A landscape with many valleys, sampled at points; each row gives a point and its height.
A ball rolls from a point to the lowest of its 4 nearest points, and stops where none of them is lower. Distance is the straight distance between rows; heights are no part of it.
Z291: [110 130  89 177  86 131 165  61  66 150 137 129 140  76 113 127 105  85
  87  78 191 124 139  94 114 105 118 154 100 132 117 160 113]  h=292
Z12: [109  98 186 150 121 174 101 210 176 120 103 165 148 141 115 113 163 165
 160 164 105 141 140 160 167 150  98 113 166 113 137 153 107]  h=356
Z31: [119 128 134 171 125 146 145 110 135  85 178 132 112 109 108 142 101 106
 123  72  76 124 125 112 129 145 136  79  70 129 102 180 123]  h=389
Z848: [140 156 103  64 111 124 120  90 118 165 135  94 142 127 170 125 116 126
 111 112 124 116 200 135 137  80 184 132 136  70 104 101  77]  h=362
Z977: [125 107  77 116 116 161 132 148 100 142  91 151 145 106 109 134  80  99
  79 116 173 148 124 132 125 140 135 166 185 127 139 159 134]  h=534
Z896: [135 134 112  67 128 112  95 121 114 125 139 116 145 136 153 138 131 150
 119 104  86 116 156 148 144 117 146 105 126  92 115 120 112]  h=209
Z335: [120 111 147 102 144  90 101 139 122 109  84 133 140 148 129 112 191 141
 154 134 118 115 123 142 159 108 141 117 163 130 104 132 128]  h=52
Z258: [136 108 119 167 134 168 152 197 126 103 141 174  92 127  90 124  94 151
 122 120 124 161  94 139 125 162  53 120 144 147 152 150 136]  h=469
Z731: [134 185 110  98 121 118 130  60 108 202 137 119 145 139 141 122 136 129
 102 140 177 146 182 112 133  60 182 164 153 100 126 151  72]  h=114
Z704: [149 102 158 166 195 153 120 178 188 122 129 166  93 176 143 143 121 180
 127 129  82 129  81 167 140 175  96 102 160 142 147 126 183]  h=357
Z288: [137 122 145 172 187 129 155 149 181 118 130 131  86 134 120 142  83 168
 132 132  83 114  74 152 118 161 109 102 139 165 134 113 192]  h=348
Z862: [127 148 178 139 162  91 128 136 119 148 155 108 127 151 115 117 183 184
 139 157 140 124 102 183  88  90 154 110  53 147 108  90 144]  h=412
Z981: [141 137 139 159 142 100 163 120  86 102 182  96 103 113 103 144 122 122
 133 133 135  97  95  93  89 114 109 124  48 169 122 132 156]  h=190
Z945: [127 142 104 184 101 123 161  76  48 139 162 119 123  98 107 143 137  94
  97  82 188  96 151  77 114  93 110 137  54 141  94 144 114]  h=397
Z787: [148 134  93  99 102 189 124 139 112 154 116 142 144 129 111 134  83  81
  88 129 149 171 134 115 124 145 137 170 186 106 159 162 135]  h=476
Z865: [ 94 126 150 118 113  64  80  99 115 118  75 108 164 136 150 127 196 149
 161 137  87 112 159 149 144  99 161 100 117 125 103 114 125]  h=200
Z978: [153 133 117  91 134 114 107 140  98 107 151 131 120 127 129 148 128 144
 123 109 112 122 142 130 118 137  99 106 126 131 128 144 112]  h=121
Z904: [115  98  75 164 108 167 164 124 116 121 118 115 154 126  92 146  66  96
  91  81 110 122 141 113 126 140 146 129 137  94 100 157 142]  h=799
Z393: [120 139 106  79 116 195  95 141 139 187  91 131 151 174 111 116 107  81
  99 149 131 184 137 121 133 130 182 178 195  98 140 162 137]  h=446
Z452: [ 61 118 117 118 100 119 113 101 120 177  57 131 190  89 163 111 147  96
 153 175 166 130 164 121 153 118 178 165 188 124 102 120 107]  h=231
Z847: [107 118 167 121 118  59 102 126 152 116  83 116 152 123 107 144 205 161
 200 207 138 118 149 106 113 121 107 115 107 148 113 101 114]  h=419
Z650: [118 109 173 141 145 102 118 170 126 122 112 157 131 136 101 109 177 170
 151 142 144 135 111 167 127 106 116 119 138 133 118 132 112]  h=270
Z598: [ 85 123 170 136 105 104  95 157 154 126  85 133 167 117 130 142 178 186
 190 197 103 131 167 141 128 132  97  86 107 137 126 119 104]  h=438
Z786: [167 163  95  97  81 193 122 112 141 135 163  97 136  92 139 152  96 115
 119  97  77 138 198 123 119 127 138 110  95  64 160 143 104]  h=363
Z580: [182 141 178 121 194 121 113  96 176 104 155 125 108 135 169 157 121 161
 109 148  88 113  89 141  94 195  97  82 119 156 179 114 138]  h=111
Z183: [107 114  81 167 154 111 156 160  84 144 128 165 130 118  68 120 101 148
  99 114 199 119 105 146  92  98 122 155 111 151  98 109 138]  h=580
Z585: [149 160  68  60  81 186 117 124 140 158 145  72  92 107 182 133 100  78
 136 128 107 113 194 129 136 119 149 132  93  74 137 113  76]  h=374
Z116: [158 116 109  50 139 131  79 137 125  85 139 128 126 174 161 122 135 127
 148 125 109 122 136 125 166 162  95 112 174 119 120 118 104]  h=175
Z629: [124 124 169 173 180  96 171 166 169 151 125 133  98 150 109  82 176 179
 167 135 133 144  58 167 136 102 137 128 109 145 136  73 193]  h=97
Z812: [116 122 174 188 109 163 152 119 115  90 172 136  81 116 123 132 138 128
 136  96  95 159 104  92 108 133  44 101  59 178 152 163 138]  h=282
Z84: [104 133 151 126 106  87 112 120 111 154  90 116 175 136 135 120 164 152
 130 126 124 125 167 154 134  74 168 129 146 125  96 117 102]  h=316
Z655: [ 67 114  97 143 102 140 110  90 129 202  39 124 157 121 166  99 150  67
 135 166 145 148 148 146 175 128 212 198 197 114 112 136 155]  h=162
Z276: [153 138  96 130 103 127 139 101 108 146 156  99 148 101 123 160  95 128
 106  79 108 101 183 126 122 104 147 121 110  80 104 138 102]  h=355
Z105: [132 131 138 132 161  74 130 144 108 131 115 131 122 144 115 145 134 163
 111 107 118 112 127 168 106  99 135 122 118 142  99 134 134]  h=120
Z268: [109 106 101 194 122 150 158 162 138 102 112 144 135 126  62 148  59 136
 103  89 120 130 121 127 110 137 132 125 126 121  98 160 147]  h=622
Z26: [110 115  98 181 159  82 161 143 111 135 112 131 118 135  86 146  94 153
 101 103 121  96 121 147 101  99 142 139 104 141  79 128 171]  h=433
Z510: [120 108  99  85 139  72 109 104  91 129  92 110 141 141 152 124 143 137
 110 100 128 112 151 147 150  97 168 139 143 100  86 105 114]  h=287
Z642: [ 98  90  96 187 143 105 167  81  79 105 147 129 118 105  99 122 108  96
 113  73 148  94 133  73 135 103 150 138  88 140  72 154 113]  h=335
Z396: [139 111 123 145 187  89 163 164 135 105 113 152  86 142  90 128 121 148
 136 128 142 108  71 138 111 112 114 147 149 153 124 103 176]  h=365
Z188: [138 141 122 111 106 155 122 148 120 165 105 134 158 145 113 130 107 123
  98 138 127 176 156 134 114  95 166 154 186  94 144 157 109]  h=522
Z219: [146 120 156 122 113 167 115 198 143 119 121 160 155 156 120 126 116 152
 111 126 115 164 143 162 128 136 113 136 171 118 154 159 116]  h=453
Z368: [106 136 195  81 130 125  73 111 147 107 152 154 162 127 168 134 169 170
 144 161  89 134 172 146 134 137 126  68 102 120 163 137  71]  h=206
Z619: [139 170  88  77 112 142 128  75 106 195 138 119 121 115 153 122 102  86
  99 147 166 171 168 108 121  93 168 165 167  94 138 141  88]  h=230
Z249: [128 100  59  76 123 127 134 100  96 168 117  99 140 111 158 114  86  99
  96 117 146 117 152 130 153 132 163 167 164  82  97 107 106]  h=224
Z4: [169 148 193 104 188  91 105  96 174 100 161 114 129 147 165 147 166 166
 116 160 106 123  97 152  83 159 127  97 112 157 181 110 130]  h=119
Z698: [ 92 113 136 137  93 123  93 169 142 118  68 140 167 146 141 116 173 136
 152 143  98 127 140 154 178 120 142 135 167 115 111 134 132]  h=262
Z618: [100 122  80 215 110 144 169 133 113 142 128 150 138 115  56 131  64 127
  91  95 173 120 125 127  94 106 143 143 114 128  94 148 136]  h=672
Z345: [136 157 107 217 103 135 181  88 104 144 165 112 141 116  89 148 103 125
  87  90 176  83 172 106 117  92 152 131  62 113  79 154 122]  h=504
Z269: [153 136 176 194 189 153 144 109 216 127 154 119 113 116 150 137  66 177
 116 137 107 112  62 134 107 200 106  94 119 183 183  80 158]  h=196
Z468: [138 148 101  61 102 131 122 120 108 152 134 110 148 121 157 128 102 116
 110 122 126 145 179 128 142 106 161 141 151  81 126 128  89]  h=320
Z826: [132 124 129 169 133 146 147 158 134 114 157 143 119 121  88 159  76 154
 114 103  98 133 119 143 103 148 109 103 102 136 112 156 142]  h=472
Z960: [140 160 118 120  78 152 134 110  81 124 150 108 128  80 133 153 123 118
 118  87 122 139 157  94 115 111  76 121  88 112 143 145 109]  h=358
Z459: [132  91 100 134 176  98 127 153 118 110  73 159 111 160 118 128 139 131
 122 109 146 106  86 138 153 123 127 142 182 129  96 122 169]  h=541
Z59: [113 122 117  47 107 156 105 140 112 136 118 134 159 142 173  94 115  89
 134 134 145 149 151 125 172 143 151 155 190 112 122 119  89]  h=66
Z724: [ 53  94 117 116 110 136 120 112 144 176  55 147 175  55 160 102 151  69
 159 186 195 125 155 132 163 174 176 170 205 135 109 113 158]  h=228
Z58: [159 147 166 134 182  63 166 132 134 116 151  95 120 142 128 129 146 154
 117 144 144 105  82 152  69 106 144 131  79 164 130  89 176]  h=339
Z43: [ 82 112 142 151  79 141 100 195 153 146  50 147 159 117 123 125 159 150
 175 177 116 120 147 138 165 127 117 141 173 114 127 132 129]  h=409
Z851: [171 122 161  98 184  75 121 108 161  82 106 111 123 170 122 123 186 135
 164 153 124 121 100 126 120 117 125 134 156 147 130 102 152]  h=326
Z796: [145 188 103  63 104 150 129  77 104 192 150 114 116 122 162 126 117 104
 108 150 143 170 194  93 120  83 160 144 137  87 149 141  71]  h=225
Z182: [ 92 157 115  98 113 111 131  43 119 218 104  99 154 137 176 101 138 107
 133 167 141 144 189 112 146  70 209 161 157  93  97 121  82]  h=201
Z563: [122 127 183 100 116 134  84 158 130 100 140 143 159 141 142 117 158 160
 150 160 102 149 151 147 147 134 111  95 152 137 146 151  81]  h=214
Z51: [115  92  83 151  87 199 152 117 124  65 142 129 134 143 110 107  85  59
 124  63  87 143 111 109 170 154 137 116 137 108 119 176 126]  h=391
Z397: [156 126 143 112 173 129 101 143 147 107 141 139 113 157 129 153 113 158
 119 121  69 117 108 156 124 168 105  99 139 134 132 136 153]  h=233
Z588: [113 163 162  90  84 133 104 122 124 151 131 126 176 132 156 121 147 141
 150 153 108 141 198 134 133  84 164 115 148 103 139 137  67]  h=359
Z953: [124 131 134 152  64 186 155  97 106  91 148 124 126  99 125 115 121  81
 115  49 104 161 146  85 146 110 112 102  92 103 130 173 111]  h=383
Z553: [121 162  98  44  92 127 121  80  97 173 147 105 113 103 197 100 120  83
 132 152 166 160 180 102 138  92 169 135 143  95 133  97  63]  h=285
Z683: [142 120 136 193 160 157 145 153 174  93 165 149  85 131 110 146  81 151
 140 128  84 134  81 130 128 199  77  89 127 154 142 159 152]  h=93
Z18: [107 106 157 139 116 130  52 147 185 112  82 146 141 168 157 134 198 150
 206 177  82  99 142 130 179 176  88  95 159 126 134 109 166]  h=493
Z899: [140 157  89 154  67 175 161  87  90 151 130 103 134  99 105 143 105  79
  94  95 151 158 145  82 116 108 114 149 124 109 144 166 109]  h=530
Z298: [121  86  80 114 156  95 129 117  88 140  81 143 149 125 127 124 114 123
  92  99 164 106 116 147 153 122 143 164 170 117  91 130 137]  h=425
Z546: [135 107  86 126 131 153 128 160 121 104 113 154 133 145 109 154  89 119
 118 104 119 117 118 125 150 158  98 129 175 120 114 148 143]  h=485
Z470: [167 161 168 173 148 102 160 101 190 100 169  90 145  99 156 130  98 156
  96 140 148  79  66 126  70 172 138 115  50 189 156  54 153]  h=185
Z354: [118 108 108 163 165  99 152 173 126 120  89 159 108 153  99 136 114 162
 110 105 109 125 100 175 128 119 129 133 142 136  99 121 176]  h=584
Z802: [135 140 131 147 165  80 144 100 114 137 167 112 124 103 120 172 115 145
 110 106 103  67 128 136  88 116 154 101  45 140  91 136 155]  h=500
Z766: [114 133 146 192 155 111 163 127 152 134 172 118 112 110  96 151  87 155
 127 120  97 100  93 128  87 133 137 105  65 165  92 134 165]  h=347
Z199: [121 120  78 124 139 116 143  86  86 182 106 133 156 111 124 133  93 109
  74 115 188 134 151 136 123 104 165 171 172 116 120 144 116]  h=436
Z109: [136 135 120  92 111 108 125 120  88 152 119 129 160 128 127 130 114 133
 102 112 152 135 159 139 121  91 161 152 158 111 114 136  92]  h=280
Z697: [147 125 128  71 107 171  91 169 134 119 142 134 160 163 151 126 103 136
 123 113  85 143 159 147 149 146 119 125 165  94 148 136 109]  h=239
Z844: [153 155 149 103 111 129  96 125 107 103 178 129 115  97 154 169 125 159
 117 100  89 142 169 127 112 152  69  90  72 124 170 152 108]  h=198
Z717: [111  99 130 163 164  76 151 173 135 125  82 166  91 154  97 100 161 147
 131 119 131 112  72 173 142  90 141 137 141 135 116 100 188]  h=384
Z142: [137 134  93  40  91 148 105 136 117 120 147 101 114 121 179 121 104 108
 132 124 119 129 173 128 160 118 127 125 128  97 128 101  85]  h=360
Z788: [133 145 141  91 129  71 108 111  78 129 136 122 146 132 131 139 150 153
 106 118 171 110 171 133 123  73 154 127 111 116 101 121  93]  h=165
Z424: [124 110 130  74 117 173  77 165 136 113 113 145 160 185 146 103 146 118
 161 127 122 130 135 127 198 154 117 133 202 117 123 121 115]  h=135
Z773: [148 132 154 117 173  64 146 146  91 111 144 119 115 149  99 122 165 144
 132 162 181 123  86 135  86  90 126 139  92 162 121  97 138]  h=297
Z574: [141 166  85 103  84 121 136  64  70 174 148 108 126  77 157 139 117  91
 105  99 187 146 177  90 127  99 127 155 111 101 133 117  91]  h=338
Z428: [112 153  91  53  99 196  93 130 116 177 133 133 119 152 155 112  99  58
 119 155 129 197 142 100 130 151 154 172 174 110 155 154  99]  h=247
Z398: [127 140  75  46  93 193  92 155 167 183 136  88 122 176 135 109  72  63
 117 137 106 151 153 122 135 143 157 169 147  86 131 123 112]  h=226
Z167: [137 115  66  88  89 178 137 126 116 143 135  86 123 110 142 127  80  79
 112 106 116 137 151 113 138 149 131 148 145  83 121 134 100]  h=138
Z970: [133 114 121 153 121 165 138 104 131  58 173 135  92 135 122 125 117  93
 149  78  68 125 108  94 158 154  96  91 110 137 130 162 137]  h=286
Z434: [161 154 186 165 156 117 147  77 164  95 177 101 113  86 153 146 118 126
 123 129 108  98  81  97  92 171 114  94  46 169 175 122 136]  h=98
Z500: [183 124 165 174 181 160 140 123 181 100 159 128 100 146 142 157  96 142
 141 145  85 119  85 134 112 193  79  92 155 162 183 116 164]  h=140
Z453: [130 112 166 160 181 141 149 197 167 148 160 177  82 142  98 109 133 190
 136 141 118 173  75 170 123 145  94 107 120 148 146 114 149]  h=369
Z261: [121 152 166 193 130 134 151 102 112 110 209 130 107  99 119 141 126 124
 125  96 105 114 119 104 103 126 131  86  22 164 111 164 133]  h=278
Z608: [147 102 153 147 173 126 124 176 166 112  94 170 105 178 131 118 173 154
 156 137 120 120  85 154 150 132 112 118 177 131 131 124 172]  h=275
Z66: [155 146 169  68 159  98  76 106 141  98 171 137 115 134 171 149 158 158
 121 138  87 130 145 143 107 153 113  82  97 122 167 124 107]  h=157
Z612: [ 90 117 118 126 106 124 104 128 110 154  64 124 176 144 144 105 152 116
 116 128 123 138 152 156 155  91 179 157 182 109 108 129 113]  h=345
Z679: [ 87 132 100  47 111 186  91 157 169 180 110 121 134 186 162  73 100  50
 144 140 143 149 128 140 181 177 148 200 183 114 132 105 110]  h=169
Z454: [ 94  74  52 177 144 131 156 130 103 127  93 163 129  95  79 128  67 108
  91 100 184 109 114 128 122 144 144 161 148 149  99 151 146]  h=656
Z185: [112 138 144 178 131 116 150  79  91 102 190 125  97 107 117 132 137  89
 128  70 117 104 139  74 122  87 152 106  28 145  96 150 133]  h=354
Z529: [171 123 141 136 159 110 137 107 134  97 159 105  96 121 117 154 111 142
 136 127  94  99  96 111 102 158  97 105  95 166 146 141 159]  h=122
Z701: [ 97 132  85  52 116 181 101 135 131 179 126 133 135 157 160  92  95  47
 114 146 155 161 130 141 151 160 169 190 194 105 130 125 123]  h=139
Z910: [ 90 125 141  85  89 169  99 155 130 149  76 141 187 135 146 101 137  89
 164 165 136 146 141 110 171 139 159 166 200 114 134 143  92]  h=171
Z722: [104 100 156 119 121 135  92 172 148  99  90 172 136 136 119 107 196 133
 191 180 160 127 120 107 164 154  80 122 178 135 131 137 103]  h=65
Z338: [111 105 104 160  83  71  89 179 171 123  49 157  99 125 134 140 194 150
 185 195 125 104 132 124 174 142  93 131 159 111 128  97 174]  h=501
Z141: [ 68 103 127 146  87 129 109 159 130 154  36 149 169  91 134 109 169 124
 155 160 163 107 130 135 151 117 147 155 182 125 109 130 124]  h=317
Z46: [150 108 105  95 174  52 141  94  86 110 133 100 110 131 109 146 133 127
 112 119 141  90 121 111 117 114 127 131 105 134 103 109 140]  h=367
Z62: [174 152 171 152 143 107 159  86 140  87 186  87 112 106 132 149 129 127
 132 138 121  97  99 103  73 151  95 108  46 179 170 108 162]  h=79
Z306: [109 142 124 190  86 164 167  82  80 110 148 127 117 110 118 109 135  79
 101  38 153 141 143  80 127  83 130 125  65 132 118 159 107]  h=490
Z815: [136 124 161 162 186 122 165 174 178 134 134 155  86 154 106 115 111 186
 143 134 121 139  67 157 118 133 109 114 136 153 137  97 178]  h=48
Z476: [116 106 165  90 109 153  73 161 152  90 119 154 156 168 151 110 167 129
 185 163 125 133 158 116 178 165  91 110 178 131 141 136  95]  h=141
Z86: [150 145 147 121  98 144 118 162 125 132 148 143 144 128 120 146 101 159
  95 117 110 165 160 144 111 132 111 107 123 110 150 157  98]  h=331
Z889: [ 96 111  78  70 122 152 113 141 126 166  92 119 154 149 169  97 103  77
 112 124 147 134 130 147 181 153 166 184 191  94 107 105 119]  h=126
Z52: [140 120  77  95  81 176 127 112 116  87 164 102 111 112 138 131 112 100
 135  86  76 108 144 115 148 159  91 104 116 100 131 141 116]  h=237
Z415: [144 158  78 101  55 211 132  85 113 165 135  94 104  93 141 134 110  59
 115 113 113 179 149  77 120 122 119 151 118  80 149 148 112]  h=430
Z714: [154 137 180 171 140 131 158 134 148 111 192 100  85  99 136 125 123 150
 125 151 122 150  73 123  97 165  54 112  50 202 189 100 144]  h=49
Z769: [ 91 140 102  74 105 143 112  93 130 207 103 105 152 162 173 101 130  86
 128 156 108 152 174 122 152  95 210 169 165  84 106 126 108]  h=243
Z300: [127 110  87 106 130 119 129 133  89 136 116 134 144 124 119 140  96 127
  91 104 138 123 137 135 133 124 133 145 167 113 102 134 120]  h=405
Z823: [120 130  99 157  79 127 152 106  58 130 124 126 117  94 112 147 111 106
  97  82 177 129 136  95 110 114  92 148 101 136 131 146 106]  h=395
Z511: [125 131 139  59 129 145  72 135 154 104 140 134 159 165 174 134 142 150
 129 109  68 118 161 165 153 152 137  97 133 103 139 129 111]  h=217
Z130: [150 114 145 159 179 121 169 182 142 117 169 159  74 131  82 115 113 160
 143 142 143 150  64 134 113 142  71 128 118 161 155 107 156]  h=364
Z145: [137 120 106 156 104 127 152 113  90 116 160 122 122 101 105 146 101 118
 117  74 115 109 139 102 114 120 126 101  79 123 109 162 118]  h=308
Z11: [135 138  96 123  80 165 155  81 104 112 151  96 103  75 146 120 143  86
 134  57 117 123 164  98 148 105 118 108  70  91 129 132  89]  h=294
Z705: [140 127 141 139 147 138 116 121 145 111 174 137 121 105 130 177  99 154
 110 101  69 114 110 141 100 179 101  77  86 127 133 166 126]  h=232
Z530: [133 162 110  42  97 158 100 112 143 165 143 106 142 137 179 128 114 127
 122 126  93 129 197 148 132 100 188 115 127  67 137 110  89]  h=368
Z713: [144 153  99 137 116  97 142 103  67 167 142 126 141 116 105 138 119 133
  77 103 210 110 154 124 101  85 132 154 112 129 111 140 103]  h=535
Z272: [144 138 181 104 166  59 126 110 140 101 120  94 145 153 107 121 210 155
 162 183 148 127 110 133 100 101 151 127 102 162 130 111 133]  h=328
Z221: [119 117  68 115  60 209 133 105 114 141 120 110 123 111 116 123  87  46
 103 104 124 177 121  98 127 154 120 159 151 104 155 160 129]  h=302
Z284: [103  99 124 140 132 127 131 175 117 138  69 174 142 124  98 101 150 136
 117 118 171 129 108 169 137  96 139 155 179 121 111 138 118]  h=481
Z316: [ 69  97 102 128 104 122  87 141 137 152  38 134 160 135 164 108 185  84
 152 134 144 103 133 127 209 155 156 174 200 110 101 108 157]  h=34
Z648: [140 134 158 170 186  98 168 145 172 134 131 116  98 137 111 128 102 175
 134 146 118 120  67 154 104 127 128 131  97 172 122  72 194]  h=424
Z830: [141 150 162 176 167 101 166 102 155 117 181  91 115 100 117 139  90 133
 124 143 120  82  80 116  91 135 137 107  46 180 134 100 175]  h=148
Z420: [146 109 195 125 179 135  81 142 177  98 131 155 117 183 151 133 186 157
 155 166  84 130 118 164 151 170 100  84 172 141 149 138 138]  h=366
Z652: [156 154 181 148 167 125 150 146 144 146 199 100 121 115 143 127 124 184
 112 170 144 122  68 147  76 142 136 110  30 180 153  67 152]  h=113
Z13: [109 133 100 190 148 108 162 146  81 144 173 140 112 127  82 135 101 154
 110 133 177 106 109 135  74  95 129 142  70 145  72 106 148]  h=576
Z577: [107 104  95 183 124 155 158 138 124  78 123 152 115 125  68 129  80 116
 125  97 125 117  98 104 137 145 100 127 138 145 110 167 146]  h=382
Z102: [131 135  88  80 110 153 121  99  95 175 120 127 143 115 144 127  96  81
  94 132 168 171 139 122 125 125 167 177 179 110 141 134 105]  h=325
Z801: [122 108  70 141 115 133 155  80  78 130 138 112 130  88 119 126  96  83
 105  76 148 111 139 100 139 126 134 140 126 104 106 143 102]  h=58
Z495: [ 84  92 113 126 100  94  87 154 164 125  35 163 126 106 129 127 199 130
 180 186 183  82 120 103 160 150 101 145 186 116 107 115 162]  h=454
Z212: [147 138 139 171 174  92 193 140 142 108 156 107 104 132  93 127  98 141
 134 156 153 107  74 116  87 123 117 144  80 179 134  79 185]  h=258
Z887: [180 129 177 141 195 106 147 144 178 103 137 133  97 155 132 134 125 163
 139 146 122 119  87 152 103 149 106 111 141 159 171 105 164]  h=163
Z590: [132 152 151  60  87 138  98 136 102 125 148 132 152 136 166 115 131 129
 135 134 120 174 186 117 149 110 125 113 150 118 170 135  70]  h=293
Z720: [132 130 171 154 164  69 134 142 156 118  86 123 107 152 120 110 194 155
 164 143 103 122  83 170 129 109 155 127 113 160 134  90 181]  h=483
Z513: [125 141 145  42 127 142  56 120 156  88 164 151 137 150 187 118 144 147
 136 145  73 112 168 153 146 154 128  83 112  91 155 108  83]  h=194
Z903: [136 112 144 121 186  69 147 151 115 114 108 135 112 153  97 119 171 151
 131 143 159 124  96 142 113  96 135 139 128 156 123 104 149]  h=240
Z236: [116 133  91 192  89 162 161  92  83 126 127 130 139  89  88 124  90  84
  90  75 174 137 138  93 110 106 131 149 111 129 119 171 113]  h=418
Z562: [132 115 132 193 141 143 159 130 133  76 159 136  79 131  92 133 101 112
 157 119 108 133  77  99 121 149  68 112 119 174 143 155 158]  h=227
Z581: [160 134 143 189 167 114 177 125 151  79 156 110  96 124  96 125  89 127
 158 140 128 111  67 100 110 139  97 124 117 176 144 114 172]  h=195
Z639: [123 147 162 170 133 163 133  83 147  98 195 159  97  88 149 135 125 106
 106  50  77 135 128 105 127 139 146  67  26 132 131 167 122]  h=361
Z227: [102 101 130 125 124  65 106 134 166 103  44 135 122 125 122 139 219 138
 202 196 159 102 126  88 133 138 102 141 157 128 107 102 147]  h=437
Z471: [166 149 175 160 141 120 167 136 137 104 194  94  99 117 131 133 129 154
 117 165 141 131  81 111  77 154  88 123  34 188 173  79 157]  h=62
Z625: [166 161 107 126  88 155 144 121 125 155 145 115 149 111 108 153  87 133
  87  98 117 138 174 128 106 112 132 126 128  78 144 164 112]  h=38
Z53: [175 128 150 119 174  84 137 143 118  94 148 126 104 145 103 126 163 146
 134 159 151 143  95 133 100 120  99 126 123 165 151 113 135]  h=301
Z827: [162 132 152 148 180 104 185 161 163 116 162 152  95 146  86  89 133 157
 150 154 186 129  59 128 118 131 100 138 128 146 175  56 175]  h=428
Z654: [ 84 107 113 108  89 118  88 138 134 121  58 116 169 143 162 109 180 108
 172 151 110 106 146 131 195 134 150 144 166 116  93 105 133]  h=130
Z14: [149 142 157 101 141  81 111 129  89 117 160 121 129 135 120 147 146 154
 111 127 134 127 145 143  99 102 119 100  92 133 125 131 109]  h=70
Z88: [153 108 146 118 157 159 101 188 141 100 120 172 121 176 129 124 137 153
 136 123 122 142 109 145 155 159  85 121 190 124 137 153 139]  h=381
Z660: [177 144 173 182 169 113 176 116 192  93 168  95 119 121 125 142  88 153
 132 143 129 101  84 121  96 168 108  99 107 178 165  90 178]  h=229
Z846: [139 134 120 191  68 208 165  99 121 115 137 115 132 126  86 124  89  77
  89  85 115 184 136  85 123 117 133 113 115 103 160 190 130]  h=615
Z915: [120 100 143 141 168  90 129 155 133 114  80 162 105 145  99 100 196 139
 158 139 156 120  83 146 136 109 118 135 160 144 118 116 141]  h=105
Z336: [124 169  87  50  82 159 108 101  99 173 133 124 112 115 180 111 101  72
 119 151 154 197 156  92 125 119 140 168 158 106 158 127  85]  h=309
Z186: [112 105 157 147 119 113  93 151 181 118  70 138 122 144 135 137 208 158
 193 190 106 100 128 126 159 146  91 126 158 126 115 127 164]  h=468
Z864: [141 152  90 150 100 143 153 116  91 163 134 128 148 104  99 149  82 120
  80 105 177 131 151 117 100  99 133 152 138 113 125 149 111]  h=432
Z108: [ 80 120 148 143  88 102  99 143 121 147  50 124 178 111 134 126 170 138
 164 154 125 121 158 142 147  96 151 142 160 126 106 130 112]  h=388
Z77: [159 144 190 140 177 117 127 123 172 129 172 113 103 116 151 141 122 176
 110 155 117 129  73 149  85 178 101 102  82 185 191 106 129]  h=80
Z680: [112 126 198 146 148  90 112 132 164 128 108 111 138 126 119 124 211 180
 176 190 113 129 110 175 112 124 127 103  85 158 124 112 126]  h=376
Z867: [ 90 113 133 162 105  85 113 163 154 142  61 151 108 108  97 127 207 169
 193 181 140 119 111 146 143 120 109 141 123 118 112  98 154]  h=499
Z921: [119 111 141  54 133  68  86 105 130  93 120 115 149 152 151 121 195 136
 167 149 116 123 155 113 141 122 147  94 126 121 109 109  93]  h=260

Call two points neighbours if one is among the 4 nearest of the other. Go from one point of each pair to the other, from neighbour to neighbour, staying as low as possible. Name the highest point that can't be avoided.
Z683 and Z14 => Z844
Z59 and Z316 => Z452
Z625 and Z316 => Z86
Z722 and Z59 => Z476
Z722 and Z167 => Z249
Z722 and Z14 => Z116
Z683 and Z714 => Z500
Z714 and Z815 => Z887

For each start below, name the point where the ball stops.
Z185 => Z714
Z546 => Z14
Z470 => Z714
Z660 => Z714
Z639 => Z714
Z495 => Z316
